Points on a hilly landscape, in no order, each with its height.
From any point a ball rolls to the lowest of the 2 points nearest to it. It stops when none of these is lower. Distance is the straight distance between rows; heights are no part of it.
Q_582: [ 41  -5  21   0  15 -11  -5  23 -51  16  -9  13  -7  20 -14  25  -9  15
  22  30]  height 4.03
Q_401: [ -6 -24   0 -30 -17 -25  28  19  15  35 -26  -5  13  16  44  34  -3  20
  -5  62]  height 6.30
Q_952: [ -8 -50   6 -13  -3  -7  53 -22  15  29 -10   2  65  -9 -21   6 -39   3
  -7  22]  height 7.05
Q_353: [-26  41 -11  32 -52  37 -41 -21 -33  -6  24 -14 -27  -5  -1  -5   4  24
   8  18]  height 3.63
Q_26: [ 12 -14  20 -12 -39 -35   3   8  37   0  35  50  -5  -3  -4  15 -11 -20
  24  44]  height 7.87
Q_970: [ 21 -16 -30   6   8  17  -3  21  16  16  24 -17 -10  18   2 -16   2  38
 -52   7]  height 1.61
Q_882: [  4  50   3   7  -1  -9 -38  -1  25 -15   0  32  -5  13 -14 -11  14 -12
  46  -9]  height 4.31
Q_284: [ -2   5  11  29  23 -23 -13  25 -29 -11  14  -1  34 -26   8  10  14 -38
 -13  52]  height 2.38
Q_557: [ 28  -3  22 -28  32  -5  28  -8  50  43   0  -1  24  -8  22  42   5   3
   5  33]  height 8.11
Q_167: [  5 -31   5  14  17  42 -24  21  25  -8   8   8 -24  17 -17 -42  40  18
  10  14]  height 8.06
Q_28: [ 29  13 -13   3  28 -24 -24   4  23  40  16  16 -40  11  -4  25  13  -9
   1 -23]  height 3.53
Q_315: [-12 -22   0   7   5  20  38 -13   3 -48 -25  22  47 -33   9 -17   8 -10
 -14  12]  height 8.54
Q_953: [ 34 -19  18 -37   0   6  33  -8  12  47 -14  14   9  47   8  16  23  43
  30  43]  height 8.55
Q_698: [ -2   5   9  -5   3  -8 -23  -5  23  -8 -19  29  -5  -1  -3 -11  39  17
  56 -21]  height 4.14
Q_19: [ 13 -11  39 -25  51  29  11  -5 -24  15 -25   6  35  26 -14  12  17 -19
  -2   0]  height 8.33
Q_384: [  4  25  -4 -14   7 -15 -38   9  54  26  27  10 -26  25  -6   7 -15 -25
 -12 -20]  height 3.16
Q_713: [ 14  11  41 -61   7  -9  31  43  10  22 -18   0   1  30   2  17 -31  16
  15  -6]  height 5.00
Q_934: [ 32 -10 -40  14  33  18  -1  12  12   5 -27 -38 -17   8  -9 -20  -4  36
  16  22]  height 4.78
Q_526: [  9  -8 -11  -6 -29  19 -10 -44  23 -30  39 -24  23  16  33   2 -12  -4
  33 -16]  height 4.52
Q_188: [ -6 -13  13  -4  14  24  13  18  -3  47 -67   9   2  17  -6  34  -6  38
  32  14]  height 4.36
Q_449: [ 20 -59 -25 -16  21 -17 -18 -41  26  14  16  -3  -8 -17 -13  -2 -31  15
 -14 -26]  height 7.18
Q_842: [ 11 -12   0   8  18  -8  16  40   9  41  -2  -3  10  10   6  46 -15 -33
 -29  38]  height 1.25
Q_789: [ -3  -7   3 -13  39 -24  -5 -47   1  48  -9  65  20  10   4   7   8  -2
   8  -3]  height 7.67
Q_906: [-10  26   3  -9 -29  11 -34 -15 -25 -16  27   6 -50   9 -12 -36 -29  38
 -17 -23]  height 2.75
Q_107: [ 32  24 -24  12  14 -21  -4 -30  25 -23   6  15   9  -8  19   3  57 -22
  29   7]  height 8.18
Q_115: [ 16   6 -18  -4  38 -26  21 -29 -29 -19  19 -10 -33 -13   9 -40   4 -38
 -21  21]  height 1.26
Q_338: [  8 -26  -3 -21  18   5   8   0 -39  12 -48 -21  14  20 -18  11 -57  22
   4  11]  height 3.14
Q_804: [ 12   5  29  19 -29  15 -20   3   2 -12  49  -2 -29   4  28  33  36 -30
  13  -4]  height 1.70
Q_862: [ -9   5 -11   5  -7  -6  15  26  41   5 -22   9  25   2   2   7  13 -18
  21  25]  height 4.40
Q_684: [ 16  11 -30  46 -39  35  31   8   4   8 -11  -1 -30  10 -24  20   4   1
 -16  -3]  height 5.70
Q_648: [ 52 -15 -28  26 -28   2  23   0  17  -6  39   3  10  20 -44 -15   1 -11
  10  22]  height 7.45
Q_214: [ 11 -41 -14 -28  -7 -12  -9 -16  54  12  32   4  29   3 -13 -17 -25  19
 -10   3]  height 7.07
Q_865: [ -5 -31   9  12  38  40 -25  39  31  26   0  -8  10  28 -31 -28  20   0
   4  14]  height 8.14
Q_623: [-51  -7  30 -16  -3 -14  -6  18  -4 -23 -16  21  21  -3   8 -26  30 -20
  10 -32]  height 3.72
Q_323: [-26  -2  -7  30  13  19  -6  37   1  -9 -57 -12 -20 -34  19  17  14  21
  -8  12]  height 7.52
Q_729: [ -8 -16  -4   8 -11 -23 -13 -50  12  33   8  55   7   6 -26  21  -8 -26
  19 -24]  height 7.48
Q_44: [-13  22   5  14   4  15   7  -3 -67   1   4 -19 -37 -29 -57 -35  18  -6
  15 -19]  height 5.45
Q_176: [-17  32 -30  31 -38 -15   5 -40 -38   9   7   5  -9  31  15   9  31 -33
   5 -16]  height 3.08
Q_477: [-19  13  14 -16 -45  -9 -10 -14  57  -1   6  49 -12  -6  14  16 -20   2
  13  29]  height 7.99
Q_843: [  7 -15 -37  30 -40  30  24 -30   2   3  12 -16 -16  33  -6   4  -3 -23
  -9  -6]  height 5.71
Q_771: [-31  -6  43 -35  13  -3  -3  26  13   4 -35   5  31 -30  27  31 -19  31
  -1   8]  height 8.82
Q_375: [ 23  -8   1  18  11  -1   2 -23  12  -6   3  38 -34   2   8   9  51 -38
  30  11]  height 8.22
Q_460: [-21 -42   4   1 -41 -23 -64 -17   8 -13  33   7  -5   2  20  -5  26   5
  22   6]  height 0.79
Q_770: [ -8  -5 -15   7   9   0  -6 -54 -44  11  46 -39 -28  -8  -9 -21  16 -39
 -23 -27]  height 2.25
Q_671: [  3  47   4 -18 -20 -24 -33 -32   3 -35  27  14  -9  15  20 -18   7  -9
  26 -26]  height 4.43
Q_971: [ -2  12 -14   1  32 -45   3  -5 -57  25  -9 -10  20 -14   7   7  11  19
 -32 -46]  height 3.92
Q_974: [ 14  15 -15  -6 -24 -26  -7   6  11 -17  35 -13 -29  11 -13 -22 -45 -14
 -10  11]  height 5.03
Q_231: [-22  33  16 -12  14  -2  -6  34  -1  -4 -34  15  49  26  19  -5  16  -9
  22  36]  height 4.68
Q_675: [ -9 -58  24 -27 -13 -30  23  26  22  48  13 -19  39   9  12  25  -7  -1
 -11  51]  height 6.58
Q_157: [ -9  13   7 -21  14  -6  -8  40  33  44  11  25   0  57 -10 -15  -2 -16
  -9   3]  height 2.61
Q_924: [ 10 -40   5  -7  20 -26  -1 -43  10  19  14  32  11 -31 -26  21 -34 -28
  -8 -28]  height 7.33
Q_137: [ 21 -10  56 -24  20 -11  35 -14  30  66   2  20  11  11  -6  39   4  21
  27  22]  height 8.31
Q_416: [-21  39  22 -26  12  -7   4  13  37  -4   6  41  28  -8  23   9   9 -25
 -30 -17]  height 4.93
Q_372: [ 15   7   0  30  25  40  21  21 -47  -1 -23  14 -18  -1  14   4  21  20
 -30  43]  height 7.02
Q_357: [-13  27  11   8 -23  35 -47  -5   6  -7  62 -46   8  18  16  -7  10  -3
   3 -25]  height 3.54
Q_423: [  9  -4 -23  13  34 -21 -19  28   2  54 -17 -13 -30  18  -4  18   8  13
   0 -16]  height 3.91
Q_370: [ 10 -25 -37 -20  -6 -30  45   2  24  34 -13  17 -15  19  42  18   3   7
 -27  25]  height 6.03
Q_425: [-19  24  23  14 -43  18 -38 -14   4 -18  24  -3   4 -17   3  42 -46  -4
  -4 -41]  height 4.02
Q_81: [ 29   3  -3 -32  21 -44  32   8 -42  -2 -22  18 -30  12  41   5  12  23
  11  -3]  height 8.77
Q_45: [-14 -74  22 -20  14  28  22 -20   0  -3 -12  27   9 -16  -3 -27 -16  40
  -8  19]  height 7.44
Q_201: [  5 -11  13   7  48 -21 -32  24 -31   8  28 -37  -1 -20 -29 -21 -21 -17
  -7  10]  height 8.00
Q_514: [ 22 -22  16 -65   6 -37  15  -1 -12 -19   4  13  28  -6  52   2  -6  36
 -11  18]  height 8.69
Q_864: [ -9 -23 -42  -6 -16 -10  38  -8  45  41 -26   7 -11  28  25   9  43   2
  -7  -3]  height 5.82
Q_69: [-10   9 -27  11 -18 -13  -2 -66 -48  -1  38 -14 -18   9  25 -15  37 -27
 -13  -7]  height 2.66
Q_340: [-16 -26  10  13 -38  -1  34 -18  33 -12  -2  18  24 -12 -28  12 -17 -57
  34  19]  height 6.19
Q_42: [ 10   3   4 -15  -3 -33 -20  15 -10  18  17  41  20  14   4   0  18  34
  -8 -24]  height 7.57
Q_695: [ -3 -26 -11  32  -3 -25 -23  10 -12   7   6 -19 -15 -42 -10  31 -19   2
 -20  -3]  height 1.69
Q_516: [-54  44  -2  22 -27  31 -33 -31 -46 -11  16 -27 -26 -26  20  -1  -2 -16
 -11  11]  height 3.98
Q_887: [-14  36  25  21 -43  -1 -41   3 -26 -12  48   7 -14 -18 -29  13 -28 -14
 -10 -13]  height 4.26
Q_773: [ 27 -10 -27  42  -5  11   4  22   4  -3 -11 -33 -29  -2 -32 -15  14   8
  36  25]  height 4.94
Q_523: [-17  37   7   8  25   7 -22  38 -16  -4 -35   2  26  18  -8 -24  13  18
  23   4]  height 4.86
Q_949: [  0 -14  38 -37  42  23   0  15  14 -34   4   0  20 -16  -3 -37 -21   9
 -17 -19]  height 4.92
Q_462: [-17  35   0   8 -37 -17 -30 -15 -33 -14  23 -43 -26 -15  41  20  22   5
  42 -16]  height 7.80
Q_847: [  3  10  24  -6  47  10  39  12 -42 -16 -40  16  33  12   0 -10  22 -24
  11  -7]  height 8.40
Q_788: [ -6  -9 -19 -21  33 -34 -30  22  -6  45 -15 -15 -30  21   9   5 -37  26
 -22 -18]  height 4.23
Q_519: [ 16  51  -6   9  -3  43  24  22  27 -16 -11  20  -4   0   2   1   6  27
 -34 -17]  height 5.52
Q_753: [-19  31  -7  25 -33  43 -26  -7 -10 -19   5  19 -30  15 -12 -29  -4  23
 -20   6]  height 3.19
Q_715: [  0   1   4  25 -18  18   4  -6  25 -38  16  14  31 -12 -28 -10 -16 -50
   7  24]  height 6.33
Q_633: [ 19  16 -35 -31  11  -6  12 -27  24 -45 -17   8   8   2  21 -48 -21  29
  11  17]  height 4.51
Q_975: [-21  -9 -22   8 -45   3  40  36  21  13 -38  -6 -23  19  18  23  33   1
  -5 -18]  height 5.59
Q_999: [ 23  46 -35  -7  30 -30  25  13   4 -12 -32 -39  -1  -4  18 -10  28  11
  20 -23]  height 8.17
Q_96: [-10  24 -12  26   5 -22  22  15 -64  21  -1  10   4   4  -4  -5   7 -15
 -34  18]  height 4.62
Q_192: [  6  55  -7  -5   3  -9  -9  -1 -38  -8  42 -16 -30 -48 -31 -25 -16 -18
 -11  36]  height 8.12
Q_851: [  8  18 -11  -1  12 -23  25  18 -35  16  -3   5  -9   2  11   9 -13   6
 -48 -14]  height 4.24
Q_247: [-14  22 -44  12 -22 -45  -4  -5  21   9 -16 -29 -14   5  11  27 -14 -36
   2 -18]  height 5.40
Q_832: [  3 -36  17  -5 -17  52  17   6  45  -7   1  14 -15  10 -16 -24  34  11
  19   4]  height 7.98
Q_731: [-25 -28 -34  16 -21  38  13  15  28 -12 -39 -18 -24  22 -13 -37 -16   8
  -2  21]  height 7.81
Q_918: [-32   0  34 -22  40  22 -17   0  40  27   0  37  14  -3  11  -2  15   3
 -31 -15]  height 5.16
Q_371: [-14  13 -22  19 -11   9  -6   2 -40  19  -6 -32 -39  -6 -34 -26  15  26
  -6 -29]  height 5.23
Q_73: [-12  -5  42 -26  -3 -16  34  42 -14 -19  -7  19  18 -20  -8   7 -48  -9
 -15 -14]  height 4.33
Q_818: [-13   0   5  30  -9 -11 -30  24 -24 -32  13   4   6 -35  16 -15  32  13
 -11  46]  height 1.89
Q_734: [ 18  10 -26  17  13 -30  10  -4  -1 -21  -2 -28  -2 -14  11 -15  51 -18
  22   5]  height 8.15
Q_659: [ -5 -58 -33  -7  14 -20 -28 -32  12   6  15 -12 -19   5  13 -25  16   0
 -13 -10]  height 7.28
Q_71: [ 16  21 -22  16 -31 -29 -23  -3  -8  12  25  19   5  13 -20  -7   6  27
   5 -13]  height 7.46
Q_564: [-12   1  -1  16  36   0 -61   4  21  -6   8 -35 -17 -25 -30 -14 -32 -13
   4 -13]  height 7.92
Q_27: [-23  -8  -7  -7  18   2   7  16  -6  31 -58  -1  23  16 -22   7 -47  14
  11 -13]  height 3.62
Q_956: [-29  22 -14  28  16   9 -24  28 -23   9 -28 -28 -10   0 -21 -33  31  25
   7 -11]  height 5.04
Q_78: [ 45 -19 -23  24   2  -3  -9   8  51   8  33  -9  -1  -5 -17  15   8 -27
   9  41]  height 7.55
Q_797: [-25   3  13  21 -36  26 -17  -9 -28 -27  53 -54  34  10   6 -21  19 -13
  29 -21]  height 3.24
Q_889: [  1  23  -8  14 -37 -33 -27  14 -13   0  33 -46  -8 -31   7  21  40  11
   3 -17]  height 7.85
Q_478: [ -7  28 -17  13  11 -40  19   2 -35  12 -38  12  19   2 -11   4  14  -3
  14 -54]  height 3.66
Q_99: [ 10  28  -7  37 -47  41  11 -10  -8 -24  14 -19  -1  38 -15 -15  36 -15
  54   1]  height 5.31
Q_801: [ 24   7   2 -38  13 -16 -37   6 -29 -16 -19 -44  21  36   8  -7 -12  14
  13  51]  height 2.16
Q_664: [ 19 -33  22  -5  60  39  -8  -2   3  21   0   9  33   9 -25  -9  12   8
   1   1]  height 8.25
Q_161: [ 36   6 -19 -24  -3 -14  50   3  13  22 -27  25  15  41   9   0  14  30
  29  14]  height 8.66
Q_812: [ 34 -11  24  13  13  -7 -15  43 -20  44  11  13  -1   9 -12  62  -8  -3
  -8  37]  height 2.97
Q_666: [ 14 -15 -27  10  33   4  20 -29 -21  -7  25 -48 -26 -13 -27 -46  10 -33
 -21  -5]  height 1.77
Q_381: [-21  30   0  15 -27  47  -1  11  46   7 -13  41   3  -3  -8  22 -18   9
 -35  -5]  height 5.22
Q_288: [ 22 -24   1   7  -8 -26  -8   2  53  39  22  29   6 -12 -15  36  -7  -9
  26  39]  height 7.71
Q_127: [ -9  -9  60 -50 -17   9  26  20   3  -4 -19  11  35   3  24  16  -2  39
   9  45]  height 8.92
Q_884: [  0   3  -9  -6  10 -38 -14  -4 -11  31  -9  49  19  15  26  19  11   8
  -1  15]  height 7.72
Q_846: [  4  19 -23  24 -30  18  23 -43 -41   3  20 -29  -1 -24 -27  12 -17  -7
 -27 -37]  height 1.84
Q_471: [  6 -28 -32  20  15  25  10  17  26  17  19 -15  23  14  -5 -11   5 -11
 -61  24]  height 2.21
Q_257: [-29 -26 -15   9  17   6 -11   2   3 -13 -42   8 -48 -15  36 -14  -2   5
 -11  39]  height 7.43
Q_752: [ -4  -1   6 -15  36  36  35   6  33  22  -2  20   1  13   6  -1   6 -19
 -57 -22]  height 5.43
Q_326: [-14 -33 -14  14 -19  43  20   5  37  -3 -38  22  -8   2  -7 -18  -1  27
  12  40]  height 7.89
Q_946: [ 43 -48 -14 -13  41 -11  15 -23 -38  12   6   4  -3  19  -4 -23  -8  19
 -10   7]  height 8.45
Q_860: [ -4  -8   2 -42  22   6   9   9   0  29 -11  11  10  53  16 -15 -13   9
 -33  18]  height 1.82
Q_559: [-48 -11  38 -20  14 -11   8  12 -23 -19 -26  37  31 -15   5 -15 -24 -16
 -11 -15]  height 3.99
Q_85: [ 45  29 -22   2  17  -2   1  25  49   7  17 -18  12 -17  10  31  10  14
 -28   1]  height 7.95
Q_296: [ 48 -10  23 -10  49   2  10 -11   2  -5   8  47   0   2   4  -5  38  -8
  40  31]  height 8.32
Q_609: [ -4 -14 -13   8  58 -30 -13 -24 -40 -15  -5  -9 -21 -13   5 -43   4 -28
  10  24]  height 1.67
Q_306: [ 27  28 -35  12 -11  -7 -27  -1  33  -6  37 -48  -1 -27   2   8  16  18
 -18   2]  height 7.91
Q_597: [-37  20 -10  23 -21  15 -26  17  14 -13 -29 -13 -20 -22  31  20  23  12
 -19 -15]  height 7.58
Q_879: [ 36 -17   1 -52  16   4  36 -19   4 -18  -1   2  64   2  21 -11  -8  41
 -15   4]  height 8.64
Q_332: [-41  17 -29  37 -26  31 -14 -19  -1 -15 -36 -25  -4   9  19   0  28  -6
   6 -20]  height 7.65
Q_716: [  1 -14 -37   4 -46 -10  32 -32   7  -1  -7  24 -17  24   4   3 -13 -14
  -6  -1]  height 5.50
Q_661: [ 28   9  42 -41  15   1   9  28 -20  38 -25  19 -21  49 -12  32 -16   5
  20   7]  height 4.60
Q_102: [-10   0   4  16  -1  -3 -46   5  20 -32  -2 -41 -14 -34 -12   1  -9  -7
  36 -12]  height 7.88
Q_64: [  5  13 -36  50 -26  32   5  -9 -10 -10  -4 -25   0  16 -51 -41  16   2
  29  10]  height 5.13
Q_345: [-19 -51  27 -15  12   5   1  32  22  23 -15 -11   9 -35  -1  25 -30  23
 -16   1]  height 8.90
Q_748: [ 25  -4 -19  23  -8  29 -17 -54  15 -21  50 -29   9  -1  26   9  38 -21
   8  -1]  height 4.67
Q_346: [-21  27  -3  16 -23  -9 -32 -27 -22 -33  -8 -39   1 -28   7   4   6   1
  44 -32]  height 7.84
Q_455: [-29 -20   7  36 -34  11 -32  -7 -22 -14  27 -35   1  11 -13 -10  17 -30
  32  -6]  height 2.88
Q_885: [ 17   4 -20 -24  -5   7  -8 -54  26 -51  -4 -18  -8  -6  17 -24 -14  16
  29 -30]  height 4.39
Q_962: [ 12   6  -1   9  17  -3  11  10  -1 -23  14  12  39  24 -32 -46 -23 -40
  14  40]  height 6.46
Q_960: [-10  -7 -15  37 -14   1 -19 -25 -17   6  15  -2  13 -33 -23  24  -7  -2
 -31 -34]  height 0.94
Q_839: [ 33 -14 -28  19  -9  -5  16   7 -13   2   1   7  34  17 -31 -16  -8  34
  13   9]  height 7.32
Q_714: [ 10  48  -7   5  45 -13  12  23 -27  -9   9 -41 -14 -27   4 -25  44 -20
  -1  25]  height 8.10
Q_474: [  4   2 -27  37  -5   1  16  35  11  21  17 -27  10  -8  -8  21  -8 -24
 -64  20]  height 2.45
Q_290: [-42 -20  47  -2 -36  12 -21  13  11 -14  15  12   7   0   1   9  29 -27
  16 -34]  height 3.42
Q_343: [-13 -19  19  41  -9  20 -46 -14 -25   0  37 -28 -21   2  10  13  50 -28
  39 -14]  height 2.40
Q_313: [-10  16   7  38 -43  36   6   2 -12  -4 -15   3 -19  32  -9  20  28 -20
  54 -27]  height 5.46
Q_724: [ -8  17 -16  42 -18  26  13  18   1  16 -39   5 -21  11 -39  16   3  -6
  18 -36]  height 5.69
Q_14: [ 17  -7   0 -28  16  20 -15   7  -3  19 -10  10  -2  34  27  11 -15  36
 -31  53]  height 0.86
Q_874: [  2  -6  -2   9  42  13  20  24 -22  -3  -7 -22  21  36 -28 -46  -7 -35
  -1  25]  height 6.57
Q_2: [ 41 -20  23 -20  16 -28 -32 -18  24  -5  46  33  -3 -23 -16   8  -3   6
  28 -20]  height 5.44
Q_919: [  5  -3 -21  22   9   7   9 -68  -8 -21 -35  20 -14 -30   3  21 -10 -17
  18 -27]  height 6.09
Q_522: [ -4   2  21 -25  15 -39  -7  29   5 -18 -21  -1  14 -38  27  23  -5  15
  18  -8]  height 8.76
Q_711: [-20   8  25 -20 -19   8  -6  -8  46 -22   9  29 -33  -6  28  11  -9 -38
  -2  18]  height 8.07
Q_923: [-55  26  -8  18 -12 -13 -40 -13 -22 -20   5 -19  -6 -23   6 -19 -14 -27
 -29  -1]  height 4.25
Q_779: [-13 -41  10 -27   6  -9   3  -4  46  17   8   2  17   6 -21 -31 -35  -1
  18  30]  height 6.95
Q_405: [ -3   9 -15  26  50 -26  -3  -8  -1   1  -9   0  35 -26   9  22  -3 -59
 -22  23]  height 2.78
Q_228: [-38 -10  25   4  11   1 -15   7  19 -15 -35  21  29 -19  -3 -16  49 -11
  51 -15]  height 3.93
Q_320: [-12  26  -3  27 -26 -33  17  56 -49  12   2 -11 -14  -4 -18  -1  16  -3
  -2  15]  height 4.99
Q_347: [-30  27 -26   3 -52 -32 -34  -7  14 -13  -7 -26 -23  10  25  18 -42 -12
  24  -3]  height 5.28
Q_217: [-19  19   5  10 -47  16 -27   0  13 -25 -11  27 -11  -9  33  22  34  32
   7 -14]  height 7.66
Q_148: [-53  36 -19  12 -21 -26  -5   7 -14  -9 -17   1   1   3  -2 -12 -36 -34
 -36 -11]  height 4.50
Q_46: [ 19 -21  48 -21   8  12   1   4  18 -16  31  29 -13 -10 -27  -5   7 -14
  15 -40]  height 5.18
Q_146: [-28  -5  32  -4  -2  19  29  23   1  52 -45  40  21  28 -20  10  18  33
  28  -6]  height 5.08
Q_856: [ 24 -12  20 -50   4  14  -1   2 -26  -9 -38 -20   2  51 -17  -9 -30  10
   7  44]  height 2.60
Q_931: [ -3  -7  12   4  21  11  39  -3 -45 -27 -49  13  62 -15  -2   5  -8  -5
  10  17]  height 8.46
Q_144: [-20  21  23  17 -15  44 -34 -10   1  -8  48 -17  13   2  43  26 -25  10
  22 -43]  height 3.80
Q_668: [-29 -36 -18  -4  24  -1   5 -15   3   1 -31   8 -20   7  20 -26  17  -9
 -13  -7]  height 7.35
Q_761: [  0   4   3 -24  22 -36  -7  55  16   7  -2 -42 -13  -3   6   9 -40  -2
 -19 -18]  height 4.47
Q_234: [ 16  12  -5 -19   7  -9 -20 -15  16 -30 -14   0   3  -8 -18 -26  -9  33
  45 -49]  height 4.30
Q_303: [-37 -17  52   9  -7  12  40  -5  25  45 -22  44  24  -4 -32   6  12   7
  22 -13]  height 5.63
Q_677: [ 11 -11   9   6 -22  -6  26  15 -15 -29  -3  -5   4 -32 -32   5 -42   8
  -3 -30]  height 4.66
Q_302: [  7  22  -1   0  33  42  42  17   9 -13 -20  -5 -15   0  -9 -10   3 -13
 -41 -39]  height 5.62
Q_245: [ 34  22  -1   0 -16  -7  -9   7   3 -20  29 -22 -16 -26 -41  -7 -45  24
   0 -21]  height 4.87
Q_174: [-10  25  -1  16 -53  14  -5 -11 -16 -21  10 -18  -3   5  55  28  48  18
  26 -29]  height 7.74
Q_546: [ 21  -3 -16  27  -2  16  14  10 -40 -13  -6   2  -1 -13 -17 -21 -11  39
 -14  34]  height 7.19
Q_501: [  5  -2  42 -56  42  29 -18   5  -2 -13  -8 -19  40   1  12   3 -32  14
 -36   3]  height 4.80
Q_50: [  8  21  12  26 -28  32  19   9 -28 -12  38 -27 -36 -17 -22  -4  22 -21
 -21  -5]  height 1.72
Q_687: [-30  -8 -10  -7 -24  -5  -9 -31  12 -13   1 -27   2   6  -8   8 -63 -45
   5 -40]  height 4.58
Q_961: [ 23 -10 -14   7   8 -13  27 -23 -13   7 -30  37 -32 -29  11  40  -1  17
  -3 -25]  height 5.90
Q_686: [ 16   1  31 -15  22  16  22 -23   2 -21   3  41  -8 -28 -11   6   0  -9
  -8 -54]  height 5.37
Q_665: [-24 -39  33 -20  -5  -5  39   6  56  38   8 -10  24  -2 -13  -3 -48  -5
  -6  44]  height 6.82
Q_312: [ 20  -2   2  10  33  37  33  35 -25   2 -34 -24  10   8  11  16  29  11
 -23  16]  height 6.86
Q_902: [ 16 -12  -4  29  26  27  24  45 -36  22 -11 -34  19  31 -26 -12  27   4
 -13  14]  height 6.72
Q_760: [ 15 -10 -12 -18  29  25  36 -16  -1 -30 -11  10  42  -5  18 -29  16  26
 -36 -15]  height 8.59
Q_158: [ -1  -4  11 -25  41   1 -48  15 -10   0 -14 -14   7  16  33   3  -6   9
  -9  53]  height 1.73
Q_921: [-11 -18   4  10  30  -4  15   8  19  -9 -43  -6  35 -25 -13  -2  20 -22
  54   3]  height 4.15
Q_778: [ 19  -9  10  12  27 -18 -28  21 -23  30  -6   6 -15 -29   6  62 -35  18
 -19  22]  height 2.56
Q_105: [ 23  19   9 -36  11 -39   7  12 -23 -21 -18  19   6 -14  44  15  -5  43
   9   0]  height 8.73
Q_746: [-10 -22   4  15 -27 -23 -54  11 -15 -26  43 -15  -9 -17   4 -35  36  17
   7  28]  height 1.42
Q_241: [-26 -15   7 -40 -24 -28   8 -30  27 -16  11   9   5   0   5  -5 -50 -36
  -6 -36]  height 4.42
Q_277: [ -3 -59  26 -12 -25 -19 -17  -1   0  -5  23  44 -34  -8   6  -6  24  13
  23  12]  height 1.71
Q_47: [-25 -17  28  -6  -9 -14  44 -26  31  24 -23  31   4 -18 -33  10 -37 -25
  35  -3]  height 5.99
Q_450: [ 26  -5  -4 -18  22   2  18  24  49   2  -7 -14  16 -29  34  40  -2  16
 -13  36]  height 8.01
Q_376: [  0  36 -17  -2 -48 -12 -30  -6  21 -29  31 -37 -27 -11  23  12 -46  -2
  -7  14]  height 5.17
Q_515: [ 22  29  17 -27  35  -5 -13  35  -9   4  -3 -41  25   2   8  31 -31   4
 -32   3]  height 4.64
Q_151: [-17  25 -19  26 -47 -25  31  49 -12  10 -15  -3  -6  13   1  18  17 -12
 -18 -13]  height 5.30
Q_253: [-23 -17   9  -5 -45  -1  -7   9  16   5  13  -5   4  14  -4  16   4  -7
  -2 -52]  height 3.78
Q_472: [ 23  -1 -20  -5   3 -17  11 -20  12  -4   5  33 -21   1   0  -3 -37  -8
 -13  18]  height 5.25
Q_533: [  8  34  -7   1 -45  31  38 -22 -50  -2  52 -27 -23 -21 -27   2  -1 -13
 -33 -14]  height 2.47
Q_318: [ -3   5  42 -32  24  13 -34   5  38 -31  23  15   4 -14 -15 -26 -13 -13
   1 -29]  height 5.02
Q_560: [ 12 -15  16 -16 -22 -16 -27  -8 -21 -20  31  29 -48   3   1 -25  -3  34
   0 -17]  height 2.37
Q_605: [-17 -56  29 -26  22  22  39 -40  -5  26 -32  -2  36   7  -3  -8 -21  11
   2  41]  height 7.27
Q_738: [  4  44  16  -4  33 -10 -12  38 -19  -4  28 -27 -14  -9 -19 -32  -4 -19
 -13  13]  height 8.05
Q_732: [ 14   2 -32 -19   8   6   1  16  18 -20 -27 -17   3  17  11 -44  -8  61
  12  13]  height 4.63
Q_53: [ -3  29  -7 -14  -3  14  -4 -28 -33 -23  15 -16 -51 -32   2 -25 -17  28
 -38 -23]  height 3.11
Q_940: [  0 -29  -9   2 -22  -2   6 -37 -51 -31  17 -45 -41 -44  -2 -16 -16  17
  -8 -21]  height 3.47
Q_354: [-27  -9 -20   7 -27  45   7  -8  18 -21 -33 -32 -26  30   6 -24  10   5
  18 -28]  height 7.73
Q_67: [-11 -34 -19  10  -5  34 -17 -11   5   7  18 -19 -16   7 -16 -21   1  28
 -55 -46]  height 2.30
Q_584: [ 56  -7   4 -16  54  -6   7 -30 -31   1  10  37   4  12  -6 -14   9  14
  14   0]  height 8.39
Q_626: [ 17  -2 -10 -15  45 -52  -3  -6   7   8   8  12   1  -3  34  18 -10 -46
  -7  43]  height 3.15
Q_341: [-17  -2  13 -32 -54 -17  14  -7  26 -13  16  25  20  -6  11  16 -17  -2
 -20 -41]  height 4.16
Q_681: [  2  34  14 -23  36 -20  -1  28   8   4  10  -2  47  -1  20  16  -3 -22
 -42 -16]  height 4.79
Q_891: [-37  29  -6  19 -32  11   2  13  18  -3 -11  26  18   8 -12   6 -25 -32
 -32 -11]  height 4.84
Q_861: [ -6  -7 -19  19 -40  16   7 -46 -49 -25  16 -42 -18 -40  35  19  15  24
  -8 -10]  height 3.79
Q_691: [ -6  55   0  -8 -33  -1 -13 -56 -37 -35  34  13   4  15   8 -25 -14  -7
  12 -26]  height 4.53
Q_252: [-10  39 -34  21 -24 -29  15 -29 -15  -1 -31  20   9  21   3   3  26 -17
  25 -37]  height 3.41
Q_574: [ 23   0  12  25 -31  22   8   2 -16  -4  45  19 -54  10  -1   6  32 -15
 -26   4]  height 0.62
Q_237: [ 12  15  18 -15  21  15  32  -3   9   9 -37  39   4 -27  -6  31 -21  26
   0 -43]  height 5.61

Where does a ball stop that starts at each point below?
Q_96: Q_115
Q_237: Q_14
Q_71: Q_14
Q_288: Q_14
Q_81: Q_115
Q_2: Q_14
Q_891: Q_460
Q_247: Q_460
